Each row is a point on a landscape with many valleys, with its height.
A ball rolls from a point to the lowest of its 2 nearest points, and stops where none of them is lower. Distance is the straight distance between rows; heights are no part of it.
silod h=6.03: [125 185  98 134 116 170 162 121 132 183 130  50 140  94 109 141 147  90
 169 143 118 143 157 115 142 173 149 147 106 127 156 160 131 114 131 138
  95  89 140 157 147 112 120 128 142 140 171 156]
tebim h=7.50: [140  95 127 111  98 136  75 134  91 170 102 200  99  99 179 125 137 160
 125 119 127 152  72 110 146 106  79 118  78  75 132 100 144 149 140  83
 181 142 145 129  95 118  98 126 135 115 123 119]
Vov h=4.46: [119 121  70 136  98 167  81  85 147 118 135 105 117 123 111  91 141 128
 115 119 129 143 133  93 122 156 143  80 152 151 131 119 136 128 148 167
 156 105 205 156 152 134 160 153 140 175 125 113]
Kel h=5.82: [174 163 118 113 163 166 108  87  98 165 151 125  85 129  71 145  68  77
  97 131 140 113 109 153 141 170 132 122 123 114  96 111  83  83 116 147
  92 103  86 116 158 141  81  75 136 117 145 101]
kugi h=1.47: [100 137 126 147 154 108 107 128 197 176 107  79 127  99 137 121 148 113
 140 131 133 160  86  93 102 144 179  99 110 145 147 152  83 150 170 158
 102 105 159 173 165  91 117 101 152 160 139 141]
Rimet h=3.66: [108  95 144 135 117  80 137 158  80 116 165 155 148 149 133  97 123 171
 134 131 109  90 152 172  95  90  79 100 112 121 111 133 130 128  89  98
 148 227 132  93 122  94 150 127 126  80 152 106]
vupi h=6.16: [ 93 114  91 184 101 133 186 146  93 189 134  89 166  96 128 148 186 151
 156 122 143 170 162 157 154 119 111 150 101 137 181 120 149 106 147  92
 108 138 151 133 130 155 111 107 120  99 125 161]
gogu h=4.68: [144 148 133 130 146 113 134 188 156 146 122 101 158 117  75 109 124 103
 130 130 143  63 142 138  99 127 125 152 158 132  99 127 125  96 138 159
 104 111 123 144 146 152 138 166  96 153 105  92]
Guk h=7.41: [137 114  84 100 197 126 127  81 141  25 130 126 124 169 124 121 111 103
 129  77 126  92 166 150 133  74 158 127 162 133 122  68 141 125 136 169
  98 111 156  95  71 162 173 113 135 121 117 131]
tilop h=7.05: [ 90 106 125 151 139  92 125 146 158 168 148 110 113 157 121 143 122 119
 122 138 122 124 112 158  99 105 148  77 108 149 134 142  60 101 180 160
 105 158  86 109 168  87 131  81 144 125 141 141]
Sotu h=4.16: [136 140 120 171  94 144 202 123 128 134 170 144 124 143 119 118 106  95
 140 170 129 147 148 112 140 139 169 161 136 164 127 152 129  96 128 119
 160 103  64 105 133 170 126 140 111 185 139 138]
gebu h=6.63: [138 123 137  85  91 143 161 101 129  96  63 143  99 110 102 147 106 125
 137 136 159 125 149 121  75 153 214 179 109 149 180 150 143  96 140 160
 159  94  71 160 102 151  84 140 128 151 111 137]
tif h=5.71: [155 197 223 132 202  88 106 140 111 117 101 132 167 150 169 111 129 148
 106 144  96 149 118 170 143 137  64 122 159 124  88 155 189 167  49 118
  94 165 129 114 114 100 125 144 125  96 127 165]
taza h=5.05: [112 157 171 158 141  99  85 135 112 203  94  74 168 119 123  94 127 125
 115 117  70 108 115 153 120 198  79 102 132 147 132 165 156 155  98 131
 132 148 142 163 152  67  94 105 133 108 171 142]
fim h=6.80: [101 126 160  82 135 124 114 131 176 124  87 100 106 193  93 184 152 130
 103 155 151 133 118 153 131 104 138 164 117 196 169 163 144 118 180 145
 115  99  86  54 128 144 181 128 144 101  96 207]
kif h=5.48: [116 124 152  75 140 131 111  74 145  54 113  84 124 186 105 169 135 161
  79 128 138 136 171 131 137 164 149 123 180 144 157 132 110 163  97 139
  92 105 160 152 145 144 160 104 138  87  98 154]
ribi h=4.84: [147 118 131 131 130  87 123 149  62 121 197 141 134 168 166 124  94 144
 127 150 102 115 144 178 110  76  60  81 157 112  87  79 134 121  84 107
 113 198 134  49 118 121 128 134 103  73 122 101]
Lumur h=5.14: [117  91 116  88 102 194 117  65 110  48 133 116 114 165  98 173 106 172
 126 143 144 164 197 143 145 197 165 120 166 115 192 144 109 125 102 118
 133 107 145 163 146 147 147 123 126  99 126 178]
feku h=7.85: [167 153 166  95 151 109  73 138  89 153 131 224 108 135 157 103 101 172
 129 145 134 148  73 131 146  94  83 127  86  74  87 132 152 147 115  82
 172 162 147  93  69 131 150 122 110 120 117 156]
kor h=2.16: [121 128 115 170 194  86 148 177 168 131 143  92 145 115 135  99 155 124
 152 129 139 138 125 135 125  94 136 121 142  93 124  98 133 143 137 104
  64 133 140 155 116 112 124 119 133 139 111 161]
lovi h=6.81: [119 127 102 109 121 140 161  89 123  86  76 113 136 108  94 128 129 121
 158  86 149 101 161 154  80 109 199 158  95 157 189 103 142  86 136 170
 125 126 133 155  91 160 130 133 121 137 130 137]
tumu h=6.44: [121  93 113  97 132 138  96 111 153 130 156 112 107 184  66 195 125 182
 113 152 159 144 134 164 160 144 110 139 117 169 145 182 141 102 199 144
 151 133 107  71 143 132 183 115 102  84  69 226]
nepes h=2.21: [147 146 133 148 175  71 128 152 210 123 115  85 123  99 122  99 159 109
 118 121 154 112  83  78 119 124 165 153 122 116 130 135 132 166 156 122
  90 102 136 194 136  94 108 119 129 156  94 140]
kenis h=3.71: [194 167 100 103 129 140  93 130 171 160 161 130  91 130 104 122  99  54
 115 137 142 104  84  74 137 145 137 120 135 142  73 123 102 132 150 160
 131  68 134 137 139 143 117 129 121 194 136  87]
Givin h=7.26: [110  70 156 156 166 156 133 153 162  78 141 179 179  74 180 143 126 158
 169 130 119 158 115 114 144 118 158 109 173 109  99 116  95 138 114 162
 124 169  97 137 133 133 113 185 138 146 108  55]
nop h=6.26: [157 125 155 140 120 124  91 165  88 117 134 178 133 164 151 127 117 142
 116 162 126 129 144 135 133 106  47 151 165 104 112 109 195 127 111  76
 142 145  99 113 105 148 135 187  83 118 103 115]
fil h=5.36: [ 99 128  89 106 127 174 106 140 154 107  72 130 121 146 129 139 131 130
 144 125 155 151 165 107 113 109 148 131 167 107 144  73 106 116 157 132
 122  77 191 161 131 186 178 169 122 164 111 139]
dif h=4.48: [136 118 171 163 134  86  45 131 116 180 107 139 136 122 170 104 125 134
 123 136  67 141  69 130  95 174  69  89 126 122 115 118 163 165  95 128
 155 172 120 145 145  67  83 107 138 123 150 127]
bala h=7.57: [ 97 126 122 112 167 126 119  71 143  65  89 116 140 153 109 101 132 112
 135  77 115  63 137 161 114  61 146 120 111 172 160  78 158 126 114 150
 109 124 175  99  59 156 176 118 162 129 150 135]
Fus h=6.08: [167 140 118 142 150 149  73 125  89 186 164 133 113 139 112 160  95  78
  96 139 110 105  90 146 142 155  61  99 158 128  88  84 120  89 120 154
 105 128 101  99 162 140  74 105 118 111 133  83]
Gud h=5.58: [180 129 123 123 113 104  92 112  54  65 183 152 111 157 197 140  75 159
 103 143 118 152 140 157 126  84  70 101 133 102 126  83 166 135  96  73
 115 178  98  65  82 120 113 149  73  53  72 129]
Kop h=5.25: [161 152 107  91 116 112  90 154  82 133 162 154  94 160 156  84 138 104
 134 136 107 105 123 110 117  92  55 112 109  50  93 103 162 154 110  79
 137 154 171 110 107  98 153 142 117 120 166 128]
Sise h=4.42: [141 127 119 180 139 134 167 148 144 107 158 113 137 125 105 117 115  85
 135 153 137 108 170 113 129 142 148 159 187 141 118 114 150 106 125 119
  99  90  89 146 134 168 110 159 105 173 115  86]
daloz h=5.96: [130 164 184 157 166 104 125 164 132 125 124 133 172 127 166 103 128 147
 146 149  92 145 132 125 136 150 106 124 161 118  91 167 143 161  78 126
 120 165 113 154 136  91 132 164 137 136 128 145]
purat h=4.66: [138 136 107  73  87 111 148 147  97 114 141 144  72 180 127  74 116  93
 113 111 109  68 136 114 109  73  99 140  87  71 111 119 131 146 133  49
 155 106 125  99  85  91 152 111 138 123 195 128]
mezol h=2.73: [149 120 106 173 226  86 140 170 173  97 183 113 141  96 149 104 112 147
 145 120 168 181 117 143 152  76 160 104 186  86  91  77 113 158 146 115
  54 135 135 135 104 128 120 110 124 110  75 171]
mege h=6.97: [ 94  99  73 124 127 161 177 104 150  62 118 105 133  97 110 115 131 129
 170  86 148 107 163 140  99  99 216 120 125 152 169 106 114  88 159 170
 120 135 158 176 129 146 194 158 124 154 136 138]
nebe h=5.35: [101 148 162 156  79 122 147  71 107 156 122 136 139 134 117 110  98 118
 100 119  90  81 110 123 134 136 132 126 100 181 125 173 127 147 102 123
 172 140 108 114 114 128  89  92 154 141 170  98]
sefa h=8.20: [196 179 179  87 196  95 120 164 143  66 125 175 113 160 149 102 109 127
 112 130 157 122 114 134 145  70 106 164 130  85  66 121 145 157  98  79
  84 122 106 115  75 136 172 156 113 122 111 138]
Geg h=4.87: [109 169 144 128 116 151 186 103 102  93 157 141 139 180 151 140 134 109
 125 135  90 106 148 144 159  73 113 118 108 148 107 138 141 122  93 117
 126 155 115  60  90 140 163 124 159 121 168 138]
pom h=5.64: [151 100 143 170 141 127  80 117 111  97 185 174 140  97 141  68  83 148
 110 122 116 150 124 138 159 200 109  91 186 105  90 121 122 127  94 155
 150 141 119 116 152 100 119 140 110 144 100  95]
lusi h=6.49: [155 169 155 163 172 120 169  88 135 148 119 114 141 137 104 140 110 103
 108 154 163 170 131 136 148 146 164 156 144 155 130  99 128 126 104 124
  92  89 130 105 125 200  83  71 102 141 113 134]
rige h=3.89: [153 131 121 139  81 164 187 125  94 163 161 152  99  92 130 125  93 101
 159 157 118 146 132 118 171 176 163 188 115 121 121 184 113  93 133 105
 167  89  26 111 131 119 115 136 129 159 143 152]
ferev h=7.48: [118 102 136 124 148 151 145 196 155 115 145 168 159  98 190 179 138 152
 194 153 113 145 110 111 138  62 129 122 135  85  92 100  95 114 129 131
 118 192 105 126 128 134 158 193 143 130 128  93]
Bes h=6.00: [187 140 162  94 124  79 101 149  91  46 136 191 109 171 183 111 101 157
 104 142 149 141 152 138 109  80  78 146 143  85 113 109 177 166  92  63
 115 153  91 107  80 142 141 171  79  96  86 125]
Muva h=5.90: [ 99 123 124 203 116 131 191 136 125 138 126  97 170 128 138 150 173 152
 153 166 155 227 155 126 147 132 142 172 141 151 190 132 168 134 146  88
 117 132 107 124 142 171  99 135 106 122  91 192]
temuf h=6.21: [183 179  86 137 163 153 131 141 113 164 152  77 103 139 135 122 134  81
 147 153 118 173 160 117 147 188 120 150 150  88 107 110 146 120 114 117
  77  89 130 146 142 104 115 133 134 144 151 166]
kefid h=6.39: [149 169 166 131 155 146 135 121 155 181  85 119 125 103  83 173 110 107
  99 131 179 142  92 122 152 120 129 171 126 158 111 110 110 122 127  95
  89  60 127 149 133 207 100 112 115 133 115 102]
mun h=4.97: [107 115  82 134 113 196  96 111 103 128 106 149 143 149 127 116 116 139
 139 133 128 172 164 131 128 145 126  90 189 117 131  67 117 101 132 149
 162  98 199 116 151 196 157 161 105 166 126 114]
Zub h=7.06: [105 139 130  67 115 102 157 145 161  93  76  94 117 185 126 143 180 102
 137 114 125 125 130 156  92  78 177 146  93 186 188 126 116 122 150 169
 115 108 124  79 109 141 204 127 159 123 138 199]
pid h=4.15: [104  97  75 154 117 125 110 160 151 139 149  88 137  98 135 137 183 140
 137  88 125 118 127 118 136 128  96  99 105 110 147 132 118 131 173 130
 107 157 171 172 160  74 143 145 134 110 131 116]
Motub h=7.27: [ 91 126 124 135 104  93 158 147 159 145 124  94 117 189 114 130 168 101
 116 148 123 125 129 133  77  80 154 116 109 195 147 136 115 104 171 162
 124 130 104  86 149 136 159 122 136 151 146 152]
tofe h=6.45: [129 107 154  81 136 147 102 115 116  87  48 166 110 149  87 143  87 158
 106 135 158 122 141 161  94 157 175 157 137 125 167 135 134  99 138 132
 158 104  63 147 105 150 104 129 110 119  84 154]
Simem h=6.53: [202 167  93 122 219 158 116 124 115 122 130 142 137 163 135 163 106 109
 160 146 139 182 117 147 155 129 133 145 162  93  86  73 149  73 133 167
 111 110 132  74 110 157 133 148  81 145 107 168]
daf h=5.85: [107 160  89 125  94 130 190 163 153 154 133  58 133 111 118 117 161  91
 150 136 129 124 168  92 106 124 167 155 142 122 136 135 106 123 153 135
  97  76 150 171 167 134 156 152 135 164 153 123]
merud h=5.89: [ 58  85 145 179  55 144 160 116  76 131  86 132 139 105 126 145 144 164
 105 107 120  98 160 126 129 136  92 158 144 165 177 145 162 137 124  77
 151 132 108 169 138 135  84 151 145 103 130  88]
Soloz h=6.37: [209 188 104 121 176 168 105 125 132 167 119 114 134 125 135 178 141  91
 142 156 123 184 115 111 141 184 112 143 132 117  93 112 164  95 112 178
 104 100 139 118 140 147 101 145 110 146 116 131]
neb h=3.88: [121 161 172  97 115  83 183 188 123 131  96 108 182 148 120  81 169 132
 157 133 120 101 163 145  82 105 136 155 122 143 112 157 120 138  86 150
 143 158 166 112 124 152 170 152 122 140 145 137]
kupag h=3.42: [193 156 102 103  74 134 133 101 143 137 155 132 111  71 136 121 114  65
 116  95 137 101  97  52 147 152 127 142 101 111  95 142 100 153 125 151
 146  75 160 149 151 120  94 121 123 166 147  36]
sutog h=6.24: [132 141 162 120 112 128 135 139 129 229 107 123 101  85  73 183 106 126
  95 128 187 123  75 108 170 152  97 192 104 168 102 169 126 139 172  92
 137  52 103 141 142 177  88  93 116 104 100  98]
merus h=5.53: [ 80 108 137 109  64 127 126 146  90 110  78  96 140 162 139 154 178 152
  90 114 104 104 183 135 111 126  71 141 136 138 174 136 166 153 112  85
 122 134 117 167 131 114 124 152 147  80 128 119]
gefer h=6.36: [148 140  85 142 119 174  93 130 120 200 164 141 130 118 123 195 137  83
 125 136 120 127  94 110 143 128  67 105 111 136 105  99 119  87 154 173
 121 116 130  83 153 152 106 121 125 130 137  76]
kazom h=4.05: [105 116 131 129 148 164  62  85 170 117 129 175  99 147  82 148  76 147
  95 150 148 114  92 141 146 134 152 108 121 150 142 162 115  87 179 140
 159 123  73  95 131 118 152 110 124 136  89 166]
bikit h=5.81: [120 105 126 123 166 137  98 108 123  85 130  90 136 192  93 175 114 156
  98 147 147 143 180 182 135 156 111 118 188 145 159 112 137 111 130 125
  80 122 121 106 152 129 138 123 106  74 101 167]
niv h=7.20: [152  89  85 111 157  99 119  93  94  59 134 140 134 181 123 137 119 128
 127  76 133 112 163 189 105  92 118 112 123 127 152  45 132 102 122 160
 119 165 147  84  93 156 130  86  97  86 108 135]
Desob h=3.90: [165 139 164 153 126  73  84 135 129 186 117 126 118 107 183  85 132  83
 134 120  87 120  75  92 107 156  66 114 109 106  90 104 166 186  98 106
 146 152 165 143 145  94  71  87 113 130 185  90]
vesol h=4.73: [151 150 114  66 144 227  86  76 115  71 118 130 118 143 132 166  98 142
 136 158 119 181 153 116 155 208 163 120 171  81 140 127 112 122  86 145
 129  89 115 152 141 142 137 149 145 131 117 157]
tof h=4.92: [112 115  85 109 105 159 113  93 145 131 141  94 128 112 112 198 172 155
 120 102 120 126 123 121 162 142 116 109  68 154 157 177 132 123 164 151
 129 154 145 148 137  94 154 110 146  80 132 151]
fezog h=4.06: [151 157  90 116  95 129  76  80 171 124 153 102  98 173 109 105 138  86
  82 142 121 113 116  61 129 150 120 106 147 168  93 138 152 157 148 155
 155  87 178 130 150 133 153 133 134 176 119 112]
nenen h=6.94: [167 113  74 120 138 128 105 101 120 115 135 136 106 155 110 167 123 103
 118 107 159 139 137 138 111 133 132 119 118 125 144  61 120  92 154 175
 111 132 139  95 136 167  96  85 101 112  97 121]
Daga h=3.50: [158 138 125 104  90 197 148 101 103 147 147 169 119  63 143 118  98 116
 141 127 134 149 113 100 201 174 140 170 106  83 117 162  66 107 111 112
 151  75  91 119 136 115 123 138 137 162 141 114]
zisan h=2.79: [100 110 124 187 142 105 181 163 159 138 130 116 168  76 107  90 157 131
 166 137 123 110 116 131 112  90 147 143 104 123 153 139 153 124 131 101
 123 146 129 156 121 135 117 131 124 159 128 143]
reduk h=3.38: [105 134 149 128 109  98 201 181 120 134 108 106 149 116 121  88 179 137
 165 127 116 104 140 138  98 102 146 171  75 151 132 183 183 135 130 118
 156 163 102 134  92 116 139 156 135 132 140 174]
simu h=5.57: [143 150 136 114 103 148 109  69 135 146 131 121 128  99  91 156  80 110
  94 118 117  80 107 115 139 171 143 130 109 150 123 171  95 124 119 162
 133 112  91 131 150 117  89  94 147 132 133  75]
Gabaf h=2.31: [104 139 135 121 148 139  81 152 194 173  91  91 119 117  89 161 123 113
 120 153 164 142 108 117  86 141 156 119 151 163 127 147  79 104 186 176
  89  86 125 164 198 133 142 138 132 148 103 122]
numun h=6.86: [124  89 135 143 129 114 160 120 127 132  92 138 148  69 124 145 142 170
 130 100 169 154 132 148 124 155 174 145 106 115 183 130  86 117 133 140
 121 132 125 158 144 131  80  91 116 112  93 119]
sasi h=4.26: [132 151 182 127 125  78 143 132 115 120  69 123 156 160 131 100 161 144
 103 118 129 137 151 142 101 136 133 151 122 151 154 125 160 154  87 133
 136 135 154 128  98 151 112 117 113 125 112 147]
negi h=5.99: [113 104  89 124  82 147 128 135 121 196 135 120  89  69  94 155 130 132
 129 111 167 113 102 107 173 158 104 174  86 122 134 173 126 118 202 107
 151  76 108 126 145 115 104 112 132 109 107 117]
nezo h=3.07: [191 137  93  89 105 171 157  95 120 135 145 140  66  65 132 146 110  99
 135 110 147 130 107  86 178 172 155 182  65  67 129 150  93 124 144 105
 126  73  85 136 131  81  87 103 142 130 149 124]
fude h=5.42: [138 167 184 136 194  79  84 132 130 143  98  91 164 153 118 121 141 137
  87 125  88 103 116 180 136 159  78 106 132 162 117 166 177 143  86 149
 100 154 122 118 119  64 121 106 129  90 128 164]
Tosab h=7.80: [ 72 114 157 147 132 124 130  91 140  66 102 127 152 153 118  97 167 161
 109  86 116  75 112 140 110  66 126 106  90 193 150 134 181 157 110 115
 138 181 167 132  77 114 173 132 161 117 147 146]
tigos h=3.47: [159 109 130 158  80  88  92 133 152 169 128 134 101 116 183 122 145  70
 127 116 101 146  77  47 112 153  97 114 144 149 110  97 128 193 123 105
 144  84 154 166 166 115  71 111 123 175 165  66]
ris h=4.27: [172 128 110  48  95 195  94  99  96  78 121 137 142 102 144 166 136 156
 125 123 109 152 154 120 153 213 130 119 121  78 140 160 107 123  81 159
 153 126 109 175 158 113 132 151 134 107 103 118]
telof h=7.61: [108 117 126  82 149 151 153 170 143  96 101 159 135 137 151 186 134 131
 169 119 105  95 140 146 113  44 133 139 104  90 126  71 107  87 132 138
 102 165 107 110  92 154 176 159 140 108 140 116]
sibi h=7.19: [122 101  81 116  90 133 200 129 155  89 150 139 120  92 122 112 135 129
 147  88 137  82 129 105 101  72 189 117  88 123 102 120  72 106 148 163
 153 159 159 136 139 143 178 140 134 159 146  85]
Gumom h=5.32: [148 113 125 164 135 122 117 109 129 173 152 133 121 144 128 152 117 147
 136 166 143 209 117 147 131 175 153 121 106 157 155 151 107 104 154 157
 140 147  79  90 157 110  89  89 122 128 104 176]
lop h=6.66: [141  86 131 147 110 104 166 136  89 182 107 133 142  17 134 118 161 156
 126  88 168 162 108 139 147 174 117 157  95  90 165 119  93 136 125 112
 125 100 139 151 156 115  39  82 110  98 104 101]
bifa h=5.98: [161  99 122 184 125 130  83 150 106 107 190 185 122 120 137  92  97 130
 122 133 148 132 117 122 160 147  66 131 169 100 108 103 164 117 127 101
 151 138 113 113 136 125 122 174  84 144  92 106]
lin h=6.23: [130 157 125 130 163 126 109 135 147 118 146 106 144 149 145 114 135 132
 148 140  69 128 124 129 126 156 133  85 131 124 104 177 135 129 113 173
 131 167 116 149 125  52 145 143 157 138 150 160]
sakev h=4.77: [ 90  89 138 157 115 146 122 115 159 145 121 158 113 122 121 157 122 166
 136 152 152 175  91 131 138 143 168 131  96 180 158 184 127 104 196 155
 179 145  58 103 136 125 125 127 127 137  87 177]
bolek h=5.65: [ 92 138 113 106 104 121 147 153 149 131  73  86 108 147 144 113 166 101
 128 122 135 128 161  87  85  89 157 137 153 116 150  76 116 156 131 111
  94  68 190 177 118 156 144 149 152 164 157 118]
rim h=6.73: [166 133  79 114 167 153 121 122 135 119 120 124 123 175 123 197 130  95
 162 159 134 180 141 142  84 130 158 132 135 138 136  92 134  61 166 202
 103 121  88  82 144 153 112 132  96 138 112 152]
diguz h=6.77: [146 134 112 126 161 166  52 120 105 188 134 157 143  96 126 167 141 138
 127 109 106 112  69 145 166 125  62  96  87 100 118 108 138  91 147 156
 139 161 158  98 120 120 120 118 126 103 114 118]
zura h=6.62: [ 86 122 143 124 132 165 146 117 135 122  87 118 144  76 124 105  95 134
 133 126 152 148 164 131 118 155 215 106 205 123 139 123  54 131 113 168
 115  82 164 179 154 162 116 137 152 161 128  89]
soz h=6.18: [ 72 116 132 171  54 149 165  95 104 141 108 116 150  74 149 112 146 142
 111  98 113 113 135  85 143 141 117 136 143 140 162 137 107 161 104  96
 150  98 178 179 169 125 105 142 156 135 159  62]
komef h=5.73: [182 138 132 132 148  93  97 186  95 151 194 179  97 126 164  86 121  90
 178 175 128 127 104  89 123 109  56 139 144  70  74  81 170 157  94  55
 138 160 163 115 106 114 131 162 103 143 172 105]
Gorop h=6.01: [ 84  95 123 124 115 102 162 128 144 149 145  94 120 131 107 188 165 203
 135 122 173 161 126 145 183 126 143 158  89 173 159 187 132 132 198 129
 143 148 137 115 122 135 170  94 115  67  66 203]
dodi h=5.15: [ 93 180 160 128 100 134 153  90 115 147 127 124 142 178 148 133 120 110
  94 131  88 114 131 121 153 108 111  96 120 155 110 140 102 162  90 120
 140 132 155  90 118 142 130  89 165 133 174 120]
pip h=3.18: [ 75 118 141 146 136 147  61 127 180 139 113 127 123 136 105 115  99 141
 112 158 122 119 103 123 116 158 145  94 157 165 140 180  99 116 165 153
 147 120  97 154 169  92 157 158 146 165 109 146]
Nebag h=6.42: [ 44 101 142 174 115 183 141 104 139 137 119 117 165  59 158 118 133 131
 155 118 107 145 131 108 142 142 163  84 179 148 141 129  89 153 105 152
 114 116 155 165 148 138 101 154 187 156 158  74]
labaf h=3.83: [116 142 158  85  88 102 220 176 123 144 103 115 127 119 128  97 149  90
 168 130 101  63 133 119  93  75 149 181  72 123 119 166 158 143 122  92
 156 134  92 115  88 117 129 143 145 127 199 126]
fibaf h=4.20: [121 167 157  52  93 133 167 133 121 118 104 134 106 158 110  80 108  73
 137 129  91  38 121 131 103  71 149 150  78 118 120 136 141 136  96  92
 155 113 110  79  62 116 158 135 164 144 220 119]
Kubi h=3.25: [ 85  97 111 163 117 107 139 159 140 143 162  98 149 101 131  84 137 136
 142  83 103  73 114 112 139 108  88 101 108 105 125 165 116 154 156  80
 137 174 152 149 157  52 149 128 138 109 181 103]
zenas h=5.31: [141 108 127 164  98 129 122  62 108  71 166 157 130 122 132  65 108 162
  83 109 121 157 142 123 141 194 147  83 148 145 121 140 135 140  86 150
 186 153 166 131 146 122 132 114 113 148 112 104]
tuda h=1.96: [ 78 100 127 150 104  85 161 146 110 122 159 125 128 132 104  83 143 158
 107  85 137  58 142 157 136  71  95 122  99 119 133 144 123 136 145  67
 143 169 163 121 109 100 169 108 125  93 151 130]
mozus h=6.76: [ 88 125 158 112 152 101 142 139 177 102  94 119 130 118 113  89 100 141
 113 119 142  96 132 119  95 104 210 107 183 134 110 129  69 152 130 159
 123 109 156 173 125 142 150 131 150 168 116 111]
kiz h=8.02: [ 83 141 169 112 132 132 102 118 140 118  78 127 151 120 115  88 126 151
 131 104  98  59 109 130 111 109 124 114  99 125 145 154 157 159 100 104
 154 158 160 162  80  83 131 148 161 126 165 134]
gime h=3.63: [183  97  95  60  97 167 116 112 105 121 122 132  96  60 125 163 130 138
 133 103 136 146 124 110 132 213 137 158  88  70 152 157  77 118 129 146
 123  93  85 168 162  69  77 118 143 106 123 107]
zipul h=6.41: [111 101 109 163  82  78 194 157  66 210 143 101 138  86 138 125 165 158
 140 110 143 163 137 156 144 142 111 155  83 120 152 145 126 136 151  98
 136 140 122 129 136 127  69  70 116  83 111 131]
bor h=7.37: [ 92  95 111 115 104 133 218 156 165  91 152 158 106 117 148 149 132 111
 155 120 120  87 141 113 112  32 182 122  97 108 108  96  89 111 134 110
 123 159 105 115 115 146 175 147 145 138 160  99]
nufi h=5.55: [ 88  89  88 142  83 164 146 122 125 160 158 101  96 104 104 197 161 168
 134 125 157 141 134 112 182 140 104 167  85 162 148 176 174 122 207 108
 132 122 107 120 139 127 148 130 142  82  98 152]
belu h=6.14: [157 115 127 134 168  80 139 188 101 108 209 155 117 138 175 100 115 105
 189 184 121 128 143 109  95  74  93 128 176  92  61  76 157 151  79  71
 100 186 124 102  91 113 132 162 131 109 165  87]
degeg h=4.96: [124 141 138 126 121 113 103  79 122  69 154 148 159 171 146  86 120 179
  83 129 112 176 148 134 144 169 129  53 185 159  94 159 130 156  91 173
 192 153 205 119 148 142 186 116 107 137  97 155]
Rokob h=4.93: [ 84  84 145 105  78 121 120 169  72 128  95 160 128 140 155 124 149 173
 126 121 104  99 149 143  97  90  66 130 116  96 139 127 152 148 110  66
 159 176 124 151 116 108 125 157 147  90 150 111]
tuvit h=7.14: [152 132  95 106 102 154  68  95  72 179 119 168 103 100 130 137 143 130
 118  94 120 107  90 136 156 126  68 112  60 104 120 107 182 119 138 135
 178 146 170  99  86 155  96  87 120 101 118 108]
vos h=4.54: [134 160 165  99 139 128 173 139 136  82 156 144 121 166 136 109 110  75
 149 162  74  63 142 119 118  84 141 140 131 136  75 147 147 137  76 129
 123 146  81  88  80 119 155 152 160 154 191  99]
gavo h=4.57: [114 152 184 130 135  88 109 108 148  70  97 154 144 183 133  68 116 159
  83 130 123 148 135 116 102 146 148 101 169 154 123 138 139 173  79 137
 162 122 162 135 101 135 144 128 129 155 104 158]
Vaz h=6.15: [103  92 133 112 157 142  82 123 123  94  74 113 119 156  74 152 112 140
 105 126 165 114 173 182  88 149 142 131 167 133 184 104 118  86 153 123
  94 112 105 155 144 143 122 124 105 102  96 142]
sov h=8.08: [171 172 199 118 198  87  74 143 142 121 140 200 109 165 150 100  96 135
 101 143 146 141  66 135 144  64  71 121 127 112  65 100 162 172  94  57
 113 122 145  91  66 133 150 130 110 121 125 144]
Buzut h=5.66: [117 134 131 201 116 118 180 133 115 181 147 104 152 137 156 142 142 123
 162 175 119 216 145 137 128 158 147 136 133 156 166 146 114 119 120 123
 108 138  77 121 165 129  80 102 138 139 137 178]
lus h=7.07: [107  86 130 155 156 128 164 140 146  99 128 151 172  86 145 140 116 164
 148 101 144 138 145 152 133 109 175 107 146 102 133  99  68 112 126 157
 111 159 131 134 139 155 120 120 126 129 103  87]
Depu h=3.15: [163 138 109 165  88  88 150 105 142 135 162 102 105  93 125 102 140  68
 102 114 140 111 112  56 130 163 142 151 149 145 125 110 130 164 120 132
 128  75 167 169 160 138  77 104 106 169 129  57]
tolig h=6.91: [ 72 104 161 174 177 102 116 153 180 145 123 141 132 126 125  90 107 146
 110 143 160 153 113 126 116  98 175  88 204 145 112 113  75 150 155 125
 115 103 153 145 144 157 141 115 134 163 110 130]
dul h=6.67: [143 108  86 110 146 109 101 160 118 155 161 105 136 154 129 150 147 136
 147 123  89 126 114 174 102 139 116  68  96 117 135 144  92  83 153 186
 126 189 100 132 140  56 133 109 130 104 147 155]

Where does a ball stop that starts at each point below?
Muva -> kugi
nenen -> Depu
gebu -> nezo
ferev -> kugi
Motub -> Depu
bolek -> Depu
